Points on a hilly landscape, in no order, each with its height.
From any point a ball takes the steepest step (drop divided by distance) to one of its 2 nearest points. It stops when none of these is lower. Distance is the straight distance between rows; heights are no part of it.
q_779: [ -6   5 -37 -13 -66 -38  36 -11  -6  14  26  -4 -19 -53 -26 -25  -5 -11
   1 -13  -8   1  17  56  15  -2   0 -24]  height 423
q_85: [ 33   1  -7 -13  -7  -5 -33  -1 -19  -1  -9 -10 -27 -32  13  19   4  -2
   6 -19  17   1 -25 -17  19 -17  19 -21]  height 353
q_989: [  4  22 -33 -36 -53  -6  11 -49  -1  18 -25 -33 -33  14 -23  -8  40 -10
  -4   3  -4  11  50   0  -3 -24   1  22]  height 422
q_827: [-39 -11  -7 -28  18  29 -26  49 -22 -21  27  26   6  16 -21  45 -23   0
 -14   9  17  -4  10 -20  14  21 -15  34]  height 525
q_264: [-62 -33 -45  -5 -35 -62  65  -2  35   4   6   3   4 -19   6  -6 -28 -12
  37 -17   6  17  48  27  45  48 -61  27]  height 232
q_966: [-10 -25   3  -7 -38  12 -31 -46  10  -2 -14  20 -12  18  35  -8  12   9
 -11  38  -5  38 -82  -2 -37  10  -2  14]  height 382
q_54: [ 28  29  25 -29  21 -15   7 -12 -11  32 -31  20   2  17 -17  26  32  43
 -35  44  24  24  24 -26 -18  -1  -9  13]  height 675
q_685: [ -2  -5  22   6 -34  21   4 -15 -20 -25  38  -8  -1   7  -6  26 -34 -21
  -1   7 -12 -16 -37   3  -8 -11  14  18]  height 455
q_513: [ 29   2 -17  50  55 -10 -39 -34  23 -12   1 -34 -18   1  30 -60  22  46
  10 -30 -58 -64 -44   1 -26   1 -11 -31]  height 483
q_615: [  8  65 -41  -9 -11 -39  20 -19  -1  24  34  -9 -34 -50 -31 -18   0 -15
 -15  29  -5 -21  26  50  -1 -10   9 -57]  height 327
q_97: [ -3 -17   7  48  26  31 -39   1  27  23   1  31  46  70  16 -23 -15 -13
   0 -18  -1  -3   3 -20  -1 -23 -24  30]  height 292
q_621: [ 12  -8 -17  46  -1 -23 -19  33  23   9   5   7   3 -37  29   5 -16  -8
  14 -22 -17 -11  12   3  14  -4  11 -56]  height 226
q_395: [-34  -5 -30 -27 -67 -19  47  13 -17 -17  29  10  -2 -45 -22  11 -30 -34
  33  -9  -2 -14 -30  54  35  11  -7  -5]  height 605
q_362: [  2  16 -77  -2   4 -19  -3  -3   8  32   6 -34 -30 -47   1 -25  47  11
 -19   2 -31  -1  35  28  26 -10  -5 -48]  height 512
q_550: [  9  -9  32 -64 -50   8  20 -22  -2  19 -65  21  43  10  -6  17  22  37
   9  40  27  25  22 -29 -26  23  11  38]  height 682
q_970: [-29   2 -66   7 -21   3 -46 -18  11   1   5 -23 -35  22  -9 -14  37  27
   4 -11 -26 -33 -44  26 -21  32 -23 -19]  height 654
q_691: [-39  -7  -3 -14 -69 -15  21 -25  -8 -14  -1 -21 -37  -8  -6  11 -16  -6
  18 -20   0   3 -35  24  19  22  15  20]  height 636
q_689: [ 24  -9  21  55  25   2 -66 -25  32   6  -5  35  28  49  17 -28   1   3
  17 -17 -24 -16   0 -40   3 -24 -38  35]  height 313
q_189: [ -9 -17  29  -8 -26  15  16   5 -17   1  10  29   5   4  -4  25 -31   5
  -5   7  -5  17  -4  -7 -22  23  51  41]  height 299
q_357: [ 14  46  51  28  49 -14  30  12  12 -14 -19  -2   1  25  16  -6 -10 -18
   8  15   1  -2  48 -24 -16 -18  11 -17]  height 600
q_625: [ 17  28 -27 -43 -58 -20  16 -44  19  27 -55 -21  -6   0 -22 -17  49 -10
  15  30 -36   3  36  -8 -10  10  19 -14]  height 446
q_277: [ -7 -20  35 -55 -49  20  66   9  -6   2 -14   9  31   2 -21   1   2 -21
  13  -9  35  33  22  17  22  13  44   9]  height 360
q_381: [ 28  34  -8  -1  23  -4 -28  -9  30 -11 -25 -17 -12   5  18  21  32 -11
  -1  -5 -11  -5   9 -33  -3   8  10 -21]  height 571
q_718: [ 33  -6  55   9  80  14 -28 -36  -5 -24 -16   7  36  -3  30 -13  10  37
 -23  14  24  15 -23 -66  -8 -61 -50  13]  height 324
q_84: [-11   0  -7   3 -36   3  -7  13 -14 -37  57 -25 -27 -34 -15   3 -32 -20
   7  -3 -32 -25 -27  28   7 -12   5 -11]  height 406
q_104: [-21  13  -9 -30  -3 -29  12  12   1  39  27  16 -22  25 -40   1 -13  12
  -1  21   9  19  28  10 -13  35  -9  25]  height 256
q_177: [  7  10 -55  -8 -29  36 -15 -53  18 -29   1 -74 -43 -23   5 -39  38   0
 -10  -1 -32  -9 -33   1 -16 -12  12  10]  height 580
q_469: [ -8  14 -30   2   0  -4  -6  26 -12 -26  46 -12  14 -39 -18   3 -32 -48
 -15   5 -34 -27   3  26  24 -34 -12 -29]  height 351
q_773: [  8  23  13 -23 -25 -10  12  -6   7  34 -25   5  10   5 -12  30   6  -4
  10  34  14  14  11  -6  -9  26  39  -6]  height 202
q_740: [  9 -15  -8  12 -10 -34 -35  38  -7   6  14  14 -29 -26  26  -1   6  46
  25   3 -28 -17 -15  -4 -44  39  26 -42]  height 447
q_336: [-27 -48 -19  22  21  40 -31  20  25  -4   1  13  26  46  18   2 -13 -23
   2 -25  -2  16   2  -4   1  11 -15  16]  height 268
q_572: [  9  26 -35   0 -27 -30  -5 -31  17  40 -29 -34 -17  -8 -15 -15  46  -1
   1  28 -34   0  20   3 -27   7  32 -41]  height 472
q_571: [-14   8  16 -38   4  40  29  60 -32 -24  -3   8  49  -3 -32  40 -21   8
   4  -6  39  -5  33 -24   8   7   3   9]  height 536
q_864: [ 46  24  39  39  59   9 -30 -42  11 -28 -20   1  24  32  27 -12  24   1
  -8  16   5   0 -16 -35  12 -71 -42  12]  height 294
q_179: [ 27  12  25  61  -2 -40  23   4  36  -8 -24   5  24 -44  16 -27 -31 -31
  31 -45 -35 -42  30 -25  26 -21  14 -42]  height 347
q_716: [-15   3   2 -45 -72 -25  74 -15   8   8   7 -13 -12  -5 -22 -10 -13 -30
  32  -2  -7  -3  26  34  14  16  29  14]  height 331
q_658: [-29   4 -56 -12 -22  -6   9  19  25 -10  39 -12 -13  -5   4 -33   8 -45
   0  -6 -35  16  34  14  -6  22  -9 -14]  height 60
q_569: [ 23  20  32  -5  13 -16 -17   8  11 -38 -34 -17  -3  -3  19  26  26  15
   7   6   7  -2  43 -41   2   0  31 -18]  height 582
q_872: [-29 -26 -35  35 -45  -2 -10  10  15 -25  49 -22  -4 -16  12 -49 -19 -10
   8 -31 -41 -34 -23  27 -34   6 -20 -31]  height 558
q_94: [ 47  10  71  23  -4 -15  18 -31  33 -15 -59  34  41  -4  35   5 -11   6
  14   5 -15   2   2 -50  -4 -17  37   0]  height 616
q_937: [ 20  16  32 -54 -72  -4  36 -36  -3  13 -43 -12   6  17  -9  21  31  -1
  19   4  25   9  27  -6   9  -9   8  29]  height 392
q_438: [ 18  19  42  19  52  30 -11  28 -14 -34 -33 -23  35  23  18   7  11  14
 -23   4  27   7  21 -49   4 -33 -23   9]  height 500
q_126: [-36  37 -48   8 -13   6 -31  -6   4 -10  20   0 -10  19 -28   7  -5 -23
   4  20   2 -21 -26  53 -16  27 -15  -8]  height 637
q_129: [ 25  48   2   1  32   6 -41 -49  -6 -13  25 -18  -1  29   2  13  25  -9
 -33  30  15  -3 -34   8   4 -43 -13   7]  height 350
q_70: [ 18  27 -47 -15 -20 -34   1   0  10  34  -1 -20  -6 -30   7  -1  58 -14
  -8   2 -17  30  53  15  21  -8  21 -33]  height 495
q_144: [-12  37  32 -51  24  30  53  57 -18  24 -18  19  42  -3 -18  -9  -6  16
  17  27  56  -5  38 -39 -13  21  34 -14]  height 516
q_154: [ 28   8  39  14  60 -12  -6   0  11   2 -35 -10  -6  32  15   0  40  17
 -36  19  -5  39   2 -25 -15 -32  14  -4]  height 668
q_333: [-14 -27  17 -38 -27  -1  63 -12 -40  14 -20  -7  14  -7 -39  33 -13  -3
 -14  -8  44  33  24  16  36 -21 -15  33]  height 334
q_170: [-36   6   7 -41 -54 -12  81 -16  24   7  -9  -2 -10 -22 -25   2 -20 -39
  17  -8  19  -5  41  47  51   5 -17  12]  height 295
q_169: [  0  -5 -37  15   2  -5 -63 -32  18  12   0  -3 -17  13  20 -10  57  35
  11  12 -14 -30 -68  15 -39  10 -15 -18]  height 672
q_601: [ 14  51 -32 -19  -8 -18  41  17   0  47  28   9 -11 -44 -16  -9  -4 -21
  14  28  11   4  33  20   0  23  23 -49]  height 270
q_501: [ 72  21  27  42  67  -8 -21 -49   1 -31 -13 -17  -6  16  24 -22  20 -37
  -6  -7  -4 -27  -9 -14  33 -76 -34  -3]  height 263
q_62: [ 15  60 -46  -1  33 -15 -13 -16  12  -9  -9 -24 -20 -18   1  14  34 -14
 -18  11 -23 -31  11  -1  29  -5  -7 -37]  height 555
q_155: [ -3 -13 -24  14  -9  -4 -12  26  26  11  35  -6   5 -15  16 -16  -3 -29
  11 -12 -28  25  27  15   5   0   3 -41]  height 158
q_328: [ -5  -8  21 -59 -50 -10  79 -35  -2  20 -25  -6   4  -6 -36  23 -21 -15
  19 -22  45   4  41  27  31   7 -26  31]  height 322
q_790: [ 30   7  42  40  59 -30 -12 -22  16 -58 -51   5  -4  18  26  -2   4 -14
 -17 -47 -19 -22   3 -42  13 -20 -32  21]  height 307
q_704: [-28  12 -37  33 -45  34 -11 -37   7 -26   6 -13 -23   3  -3   7 -11 -14
   1  13  -7 -27 -60  41 -14  11 -17 -21]  height 657
q_281: [ -9 -49   8   6   9  39 -17 -20  -8  -9   1  -3   5  34  22   0 -14   8
 -16  -1  13  38 -36 -22 -32  -2  13  60]  height 283
q_502: [ 22  20  23  63  64  -1 -12 -26  28  10 -10  25  19  49  10 -14   6 -21
 -15  11  -1 -15  12  -4  -1 -26 -25 -13]  height 378
q_287: [-10  12 -19 -46  -5  13  27  37 -22 -11  30   0  19  -2 -24  38  -7 -24
   0  -1  24  17  48   6  52  -6 -26   6]  height 486
q_598: [-15 -34  19 -53 -16  18  72  18 -29  16   7  -7  17  -7 -36  14   1   2
 -28 -19  33  38  23  15  13  -4  29  16]  height 346
q_440: [-10  26 -74 -12 -21  31  -6 -21  10  -6  16 -59 -25 -43 -13 -35  32  14
 -21 -17 -48 -25  -1  21  14   2  -2  -7]  height 540
q_837: [ 27  25  12  21  44 -17 -24 -36 -16   4  35  -1 -21  16   3   7   6 -14
 -20  28 -11 -18 -17  28  -2 -24   2 -11]  height 379
q_125: [ 28  26  28 -35 -14  -4  23 -11 -12  41 -65  21  30   2 -23  30  26  59
  -5  54  36  17  37 -41 -16  26   5   6]  height 678
q_74: [-31 -10  -7 -30  53  35 -39  40 -40  -4   1  17  41  20 -11  41   4  40
 -31  -3  21 -19   7 -21  -3  15 -23  28]  height 519
q_360: [  9   8  44  -2  11  40 -13  22 -26 -38   4 -37  26  41  -9  17  -8 -16
 -18  16   8  -8  18 -26   6 -51 -11  18]  height 492
q_848: [-25  -5 -36 -25 -50 -34  36  19  24  34  12   3  -8 -12  -7 -19   2  -8
  18  10  -3  28  16  28 -17  48   2 -10]  height 206
q_554: [-48 -50  13 -13  10  37  10  -2 -14  -4   2   7   8  40  -7   7   1  19
 -35  -3  17  31  -7 -30 -31  25  27  64]  height 264
q_947: [  7 -52  -9  29 -23  11 -42   8 -14  11   2   7 -31 -13  20  -2 -10  20
   7  -9  22  18 -80  19 -30   1  10 -14]  height 567
q_589: [-34  -4  26 -34 -20  22  43  14  18  25  -1  32  28  12  -4  -9 -39 -35
  26  13  19  25  12   2 -14  52  48  15]  height 99
q_713: [-12  22 -25  -7  14  -1 -10  34   3  33  38  23  -8  31 -22  14  -3 -21
 -16  18  19  19  21  23  13  12 -13   0]  height 235
q_914: [-47  -6   0   6 -34  18  17  15  16 -30  13   2  13  16  17  19 -38 -41
  29  -7   4   0  -5  13  12  30   7  17]  height 538
q_351: [  4  16  18 -57 -48  34  40  -6   4  16 -35   2  36  -1 -13  28  30 -28
  17 -17  37  18  20  15   4  -8  31  11]  height 376
q_506: [-46 -38   6   5  29  43 -15  35   1  -5   5  17  19  47  -3 -12 -27   4
 -16 -12  -1  20  17 -26 -21  30   2  49]  height 245
q_203: [ 22   2 -28  48  13  18 -25 -43  18   1  11 -58 -27 -13  18 -49  29  19
  -2  -9 -44 -31 -33   8 -21 -14  -4 -28]  height 526
q_673: [-32  18   1 -65   2  25  40  50 -12  46 -29  20  26  12 -42 -17   0  25
  10  29  59   3  62 -46 -20  40   2   6]  height 510
q_608: [ -5 -28 -52   3  15  14 -34 -25   5  -2  61 -44 -35  -8   5 -56  29  -6
  -2 -19 -41 -36 -45  44  -4 -19  -8 -29]  height 601
q_728: [ 15  24 -19  -3 -40 -21  17  -4  -7  30  36 -23 -40 -27 -33 -12   5   7
  -1  14 -20  -5   1  47 -22  -7  19 -39]  height 377
q_637: [ 36  -4  24 -23  55  -9 -21  13 -36   0  -7  13 -10 -14  -8  40  22  35
 -23   6  25   7  -2 -33  28 -20  -4   4]  height 297
q_700: [-23  -2 -58  -4 -31 -15  -9 -52  17  29 -11 -42 -44  14 -12 -31  45   7
  -6  -7 -27 -24 -19  40  -3  14 -21   9]  height 639
q_303: [-26   4 -32 -11 -40  -9 -15 -24   0  -3 -12   3 -16  10  -1  25   8  12
  -8  -1  20   6 -71   5   8  19 -23  34]  height 617
q_308: [ -1   5  29  -7 -44  16  31  10  17  -2  25   9  20   5  -6 -17 -39 -49
  36   6 -11   8  19  14 -25  11  54   0]  height 183
q_540: [ 35  -1  55  50  20 -35 -10 -12  24 -33 -49  17   7  -4  30  -7 -22  11
   5 -35 -44 -23   0 -54   6 -18   0   8]  height 274
q_87: [ 52  28  60  31  52 -39   5 -51  19 -58 -57  16  -9  34  28 -18   3 -19
 -29 -14  -2 -10 -12 -15  -4 -26 -49   9]  height 335
q_623: [ -4  -2 -29  -6  25 -22 -28  49  -4  40  52  30  -6   3 -18  -1 -11   6
  -6  15  -4   9  -3  40   5  35  10  -5]  height 205
q_297: [-20  -5 -78 -39 -38 -50  33  -9  41  52  24  -4 -11 -17 -13 -43  -1 -20
  18  22   2  11  50  34  -5  53 -61  -1]  height 281
q_114: [-54  -3 -33 -24 -39 -31  42  -6  20 -18  24 -23 -26 -10  -4 -33  -6 -26
   4 -13 -21  17  24  19  23  31 -12  25]  height 157
q_467: [ 19  13  47  23  20  30 -30 -35   1  -4  20  11  22  37  21  16  -6   2
 -23  30 -19  -2 -26 -28 -19 -37 -23  16]  height 419
q_398: [ -7 -21 -26   3 -18 -18 -31   0 -36  -7  47 -13 -63  13 -14 -16  13  41
  -7   4  -4 -15 -68  40 -19   3 -12 -17]  height 645
q_343: [-10 -57 -22   9 -16  19   8  16  10  40   1 -11   2   9  20 -23   0 -42
  -7 -14   4  62 -11  22  -5  -3  24  -9]  height 522
q_655: [ 29 -20  51  44  90 -15 -45 -14  -1 -30 -29  60   4   1  42   2 -11  53
 -11   9   5 -20 -35 -41   3  10 -22  33]  height 383
q_400: [-39 -21 -16 -10 -37 -42  88 -14  40  31 -29  -5 -10 -26   8   4 -31 -17
  48 -16   9 -13  49  24  53  16 -32  15]  height 260
q_193: [-20  42  -4 -30  42  -7   3  64 -22 -18  22  10   0   1 -29  26  -9 -11
  -2  25  19  -3  44   7  24 -10 -33  -6]  height 494
q_270: [ 16 -29   3  10  41 -25 -17  53 -10   2  23  31  -6 -48  16  35 -19  47
   1  -5 -13  -2  13  -3  15  22  26  -5]  height 177
q_676: [-36   7  -2 -42  11  24  20  35 -30 -19   9  -1  20  28 -44  38 -12  25
  -7  13  32  -2  22 -11  14   7 -24  40]  height 530
q_207: [ -6 -70  -1  57 -25  15 -19  29 -10   1  15   5 -13  10  16 -22 -28   1
  14 -18   9  10 -53  38 -32 -19  -5 -22]  height 552
q_857: [ 27 -31  21  59  66  12 -61  -1 -17   0  -2  43  23 -11  16  13 -30  32
  -9   0  -3 -15 -33 -34 -11 -12  -8  22]  height 389
q_288: [-48  -6 -19 -34   2  25  35  32  -7  -3 -12 -15   2  27 -28  11  -2 -28
  -9  -7  45  36  33  18  43 -11 -28  27]  height 493
q_334: [ 15  28  54 -30   9  47  48  23   0  12 -30  13  62   1 -18  -5  -2 -17
  22  17  50  -5  29 -27  -9   2  44 -26]  height 524
q_823: [ 27  38  39 -25  10   8   0  23  14  -7 -58 -30  18  25  16  10  48   2
   7  30   9  25  44 -45 -22  -3  27   1]  height 589
q_295: [-24  -1 -51 -25 -34  12   2 -68   3  -4   2 -69 -66 -16 -23 -49  42  27
 -16 -16 -28  -3 -40  32   3  -1 -18   1]  height 618
q_17: [ 68   8  41  29  54 -27 -20 -32 -15  -8   7  -9 -27 -19  21  15   5   3
  -9  13  -8   0 -53 -30   6 -46  -2  -7]  height 438
q_192: [ 12   4  47  52  55   1 -28  -2  16  -7 -33  42  32  51  26  -7  -9  23
   7 -20  -7 -23  17 -50  16 -13 -26  39]  height 332
q_371: [  1   6  31 -33  -2  42  35  54  -7   3  10  22  69 -20   1  18 -34 -24
  19  -6  38  -5  32 -10  11   6  26 -17]  height 534
q_743: [  7 -12 -18  46  -5 -14 -40  20   9  -4   2 -14 -29 -10  18 -30  12  47
  17 -13 -38 -32 -24   7 -41  12   1 -61]  height 482
q_516: [  9 -29   5  38  51 -12 -52  49 -18  14  23  57  -1 -14  11   9 -20  35
  -9   2  -9  -7 -18   7 -14  35  23  -1]  height 116
q_695: [-27 -24  52 -19 -14  47  42 -13 -23  -7 -14  22  46  12 -22  13 -29  12
 -16  -5  24  21  -3 -19 -28  17  42  35]  height 325
q_474: [-22 -25 -58 -22 -29 -52  18  -1  29  45  21  -4 -37   7 -11 -32  15   3
   8  -7 -25  16  23  41  -3  39 -40  18]  height 249
q_980: [-18 -21  18 -12   6  -7  -6  11 -18  20  32  11 -22  24 -27   9  -4  14
 -12  17  -6  27   3  -1 -16  29  26  44]  height 275
q_89: [ 11  28  15  18 -40  14  30   3  22 -10  27  -4  37  -3   7 -27 -40 -68
  31 -11 -26 -12  49   1 -14 -13  17 -30]  height 265
q_591: [ -6  41 -57   4 -19   9 -15 -32  19  14   1 -40 -38 -21 -23 -38  40   3
 -18  10 -44 -34   8  16 -27   6  12 -31]  height 506
q_775: [-62 -25 -28 -31 -26 -63  41  18   7  -4  32   3 -25 -14   3   2 -13   1
  20 -15 -19  29  38  22  29  40 -38  44]  height 204
q_221: [ 28   9 -12  -2 -31   6 -30   6 -10  -2 -22   9  21 -32  32  45   2  19
  18   3   8  -3 -21 -24  -5  12  37  -9]  height 386
q_296: [ 18 -25  -2 -18 -17 -35  -4  55 -21  23  39  34   8 -65  -3  18   2  35
  13 -18  -8  13  24  16  24  14  34  -4]  height 229
q_150: [  8  30  42 -14  31  -6  29  50   4 -13 -36 -23  17  31   7  -8   0 -11
  26  26  10   8  61 -29 -17  -1  30 -22]  height 595
q_77: [ 40  17  41  -6  22   0 -21 -36  -4  -1 -23  -2  -1   4  20   7  41  12
 -30  43  18  30 -24 -27 -11 -33  -2  13]  height 662
q_850: [-21  -6  -4  15  46   3 -30  44 -13  36  31  38   6  17  -9  21 -12  35
  -5  14  12  -1   4  -1  -8  48  17  14]  height 166
q_860: [ 13 -10   2 -50  10  -5 -18  47 -43   8   5   3  -8 -11 -25  43  13  34
 -19  -8  23   5  19 -31  30 -14  -3  37]  height 279
q_844: [  8 -23  16  10  61  50 -33  16 -27  -1 -11  -7  40   9   4  14  -4  13
 -33 -10  26 -14   0 -50   2 -63 -34   9]  height 508
q_675: [ 19 -30  24  34  33  25 -28  31 -19  -1   1  41  29 -17  11  21 -40  23
  -2 -12 -16  -4   3 -46  -8  -4  20  19]  height 370
q_106: [  5 -12  -7  32 -11   5 -60 -17 -17   0  32   2 -22  12   8 -19  14  42
   2  13  -4 -29 -83  19 -50  -5 -18 -15]  height 663
q_840: [ 16  28   5  32 -20  -6  24   2  18 -10   0 -13  25 -34  10 -22 -27 -45
  25 -28 -31 -31  43   8  22 -22  15 -58]  height 326
q_23: [-39 -32 -45   6  -2  -2 -21 -11   2   2  44 -17 -52  20  -1 -43  31   4
   1  -8  -6 -15 -67  73  -2   3 -14 -18]  height 628
q_298: [ -3 -34 -18 -23 -16   8  -4  27  -1  29   4   9   3   7  -1  10  22  -7
 -22  -9   8  50  13  14   7   6  23  -5]  height 513
q_271: [ 43 -28  27  45  67 -11 -58 -20 -19  10  24  30  10  11  33 -24 -12  26
  16  -4  -7 -30 -55 -13   0 -24 -29  23]  height 410
q_892: [ 13  34  49  58  55 -27  10 -39  30 -21 -49  31  14  54  10 -25  -8 -19
 -17  -6  -3 -21  -2 -11  11 -31 -47   3]  height 359
q_65: [-66 -47  43  -4  -5  24  49 -16  -4 -32  -7  -2  16  -1  16  14 -38   0
  15 -24  12  13 -17 -14  23  23  51  48]  height 373
q_293: [ 55  -5  62  15 -12   8 -19 -43   2   2 -20  10  28 -10  37   5  -2  19
  -2  16 -14   9 -13 -50 -39 -26  43  -7]  height 631
q_141: [-16 -40  -8  -1  60  62 -30  45 -33 -15  10  11  44  12  -2  32  -1  10
 -22 -19  32   1  -8 -41   5 -12 -13  11]  height 514
q_261: [  0 -28  31  24  64  33 -11  36 -21  -5 -25  33  52  11   5  -2 -16  37
 -27  -6  -1 -11  40 -63 -26  -3   7  27]  height 354
q_752: [-20   3 -21   6 -78  -5  11 -29  -5 -19 -17 -18 -29 -13  -8   1  -2  11
  13 -14 -14 -25 -52  19 -22  30   4 -13]  height 655
q_425: [-25  14 -52 -20 -35 -19 -27 -14  19  10   7  -8 -29  19 -25  27   6 -12
   3   2   3 -17 -15  21   7  23 -21  24]  height 626
q_462: [-16 -47  16  33 -22  20 -22 -35  14  -9  -3 -10 -12  30  16 -14 -10  -8
  -5   3   3  30 -62  10 -30   8  18  29]  height 323
q_160: [-32   0   3 -19 -61 -20  43 -25 -22 -24   8  -3 -32 -34 -29  29 -25 -12
  23 -15  -1 -19 -24  49  64   4  -1  18]  height 621
q_702: [ 36 -15  33   4  40   9 -35 -32 -16 -22  23  20  -3  -5  25  12  -2  17
 -16  15   7   0 -57 -38 -13 -21 -10  12]  height 448
q_403: [ 24  -7   8  22 -20 -16 -24  27   5  27 -18  29   4 -32  31  17  -4  31
  24   0  -6  -4  -6  -2 -26  39  51 -35]  height 417
q_290: [ 21 -35   3 -42 -10 -27  16  45 -41  22  40  11 -12 -23 -23  28   3  29
  -4 -21  -1  28  35   0  32   0  -2  11]  height 261
q_342: [-28  33   2 -50  21   8  35  57 -23  33   0  19  25  13 -53  -1 -18  17
 -15  22  61  -4  54 -16 -12  22 -39  11]  height 507
q_832: [ 47  12  20  -2 -24  -3 -22 -39   6   4 -23 -15   1 -12  25   8  26   1
 -14  25 -14   9 -32 -16 -33 -24  31 -18]  height 648
q_276: [-27  55   0 -42  19   5  28  51  -3  11  20  18   4  22 -38   7 -13   0
  21  42  31  -2  43  -9   2  23 -16   7]  height 501
q_745: [-20 -64 -17   6 -22  -3 -28 -20  -6  -3 -22   5 -60 -12  13   0  14  37
  28  -2  23  26 -87  12 -24  15   2  35]  height 584
q_661: [ 16  57   1 -37  -4 -19  41  19   6  50  -7   5  -5  -1 -20   1 -10 -26
  25  38  36  10  30  -6   3  20  32 -37]  height 236
q_238: [ -6 -17 -13  38 -24  19  -9  18  -6  11  31  13   8  11  -2   4 -44 -14
  -3  -6   2  16 -33  31 -14 -10  17 -21]  height 568
q_508: [ -1  10 -42 -36 -25   3 -11  13  -7 -24  10  -6 -15 -25 -13  36  11 -27
   1 -16   8   8  34  14  50 -14 -19  -5]  height 476
q_530: [-15 -11  -9  -5 -22  45  -5  32  -2 -21   0   0  37 -11   6  35 -37 -62
   9 -10   8   3   6   7  19  -6   5  -5]  height 523
q_304: [ -34  -28  -22  -10  -40   -5  -27  -48   -9  -22   -7    0  -45   -9
   15    3    2   22   18   -6   22   13 -104    2    0   13  -32   22]  height 602
q_668: [ 43  49  13   5  58  14 -29 -50 -18 -39  25 -28 -17  -1  -6 -12  28 -28
 -18  12 -12 -29 -16  -8  17 -72 -17  -2]  height 308
q_990: [  5  16 -28  26  15 -22 -10  25  -6 -20  29 -16   0 -62   7  -4 -10 -16
   0 -15 -38 -36  -1  16  28 -10   4 -52]  height 296
q_9: [-53 -13 -36   9 -56  -2  32   0  11 -25  20 -28 -20 -12  12 -21 -25 -20
  12 -25 -24  -9 -17  46 -22  35  -2 -30]  height 587
q_337: [-16 -76 -28  24 -32   0  -5  15   2  10  12 -10 -16  -5  18 -18  -3 -20
  -2 -39  -1  42 -35  53 -21   0   5 -26]  height 537
q_173: [-27  20 -35 -20 -21  36  18  43   8 -24  12  -1  22 -13   8  10  -2 -59
  23  -8  24  19  23  24  32  12   0 -21]  height 509
q_586: [ 27  -7  -4  42  54 -21 -53 -29  14   9  21  13 -11  10  35 -37  18  17
  22 -13 -26 -37 -52   4 -14 -17 -15 -20]  height 439
q_992: [  1  -3 -37  53 -24   3 -21  13  29   7  12 -20   1 -13   8 -46 -12  16
  11 -26 -50 -40 -11  22 -24  -2 -22 -59]  height 518
q_863: [ 17  -9 -40 -39 -14 -12 -12   2   0  48 -11 -11 -17   6  -2  11  45  -9
  -6  -1  10  41  36  13  23 -11 -11  -5]  height 505
q_145: [-18  -5  -2 -30 -53  -6  23  21   3  41  -2  27   2   1 -11  -9 -14  -2
  37  25  12  20  13   8 -27  51  37  -4]  height 155
q_787: [  1 -12  45  59  66  15  -9  20  -9  -7 -42  24  44  25   3 -27 -22  48
 -17 -21  10 -12  43 -59  10 -16 -29  33]  height 344
q_135: [  8  21 -61   9  29 -28 -30 -21   2  14  13 -26 -44 -31   5  -3  54  26
 -15 -11 -23 -25 -15  20  19   9   0 -38]  height 535
q_706: [ 57  -7   6  12  52 -27 -25   0 -23  20 -26  14 -31 -29  29  28  17  15
 -18  -6  18  12 -30 -21  24 -11  22 -15]  height 321
q_605: [ 47  11  48  51   8 -46  19 -13  15 -29 -55  13  11 -21  11   9 -40 -18
  23 -57 -25 -35   5 -26  27 -14  11 -14]  height 309
q_866: [ 26  24  55 -10  58 -20   3   4 -24   7  -5  -8 -10  40 -15  17  40  35
 -33  36  23  15  22 -21  -9 -23  15  11]  height 673
q_725: [ 16  -8  63  24  98  11 -15  -5 -26 -20 -26  12  38  13   6   1  13  51
 -51  12  25   1 -15 -43  -9 -30 -18  19]  height 345
q_756: [ 13  -9   4 -49 -65 -22  38 -57  -6   9 -21 -33 -29   1 -16  22  25   0
  -3  -8  20  21  19   3  15 -22 -26  42]  height 407
q_916: [ -7  39 -56 -33 -48  -8  27   3   7  -3  23  -6  -2 -45 -20  -1   6 -22
  12 -11 -12  -5  51  30  28   4 -11 -10]  height 456
q_499: [ 42  31  31  46  51 -24  -9 -38  12 -31  -9  -8 -28   6  18  14   2  -8
 -27  10 -25  -2 -15  -9   5 -26  11 -17]  height 411
q_531: [ 27  21  67  37  35   0  40  -4  18   1 -74  27  25  13  12   0 -16  -6
  -2   1   9  15  27 -32 -21  -3  19  -5]  height 606
q_10: [-51  40 -22 -32  -3  45  30  51   0 -26  -5   4  17  22  -7  -1  -9 -48
   8  12  42  29  48  10  10   6 -20  -1]  height 499
q_739: [ 14   3 -42  35  48  14 -35 -26   0   3  26 -56 -26 -38  -4 -69  29  16
 -12 -19 -47 -54 -28  29   3 -21  -9 -53]  height 563
q_354: [-27 -32 -18   6 -47  -3  20  34 -12  -9  34  13   2 -29  -8  14 -39 -12
   4  -2   7   9 -35  64   0  15   5 -22]  height 586
q_541: [ 34 -11  65  19  92 -11  -1   5  -3 -34 -65  34   7  12  29  -3   0  39
 -37 -13   9   5 -20 -42   1   0 -32  42]  height 361
q_684: [ 28  24  28  47  20  25 -14 -24   7 -15  16   6  17  48  -7  -8 -13 -20
 -16  14 -13 -11  14 -10   1 -49 -17   1]  height 396
q_140: [-20 -57  42  -7 -28  37  49   1  -1 -21 -12   9  55 -16   4   9 -33 -22
   8 -33  13   5 -10  -5  -5  20  45  25]  height 352
q_120: [-74 -14 -31  25 -37   7   4  -7  28 -34  -2 -17 -13   9  25   6 -35 -39
  26 -29 -20  -8 -33  14  -6  43  14   9]  height 556
q_151: [ -8 -10  31   5   6  33 -24  13 -26 -43  49 -14  11  27 -13  15 -29 -24
  -4  10 -25   0   5  -5  -9 -27 -13  21]  height 479

Call two points neighbours if one is among the 2 nearest of the other. Go from one point of each pair to the other, from neighbour to neighbour, staying as low as possible. Name the highest point that can't be avoided.
q_501, q_516: q_9
q_589, q_501: q_702
q_501, q_506: q_857
q_589, q_540: q_179

Two balls start at each pair of points below. Name the first point that both come to, or write never.
q_371, q_173: q_287
q_866, q_438: never
q_571, q_530: never

Where does a ball stop that starts at each point below?
q_54: q_70
q_872: q_516
q_120: q_589
q_106: q_506
q_169: q_170
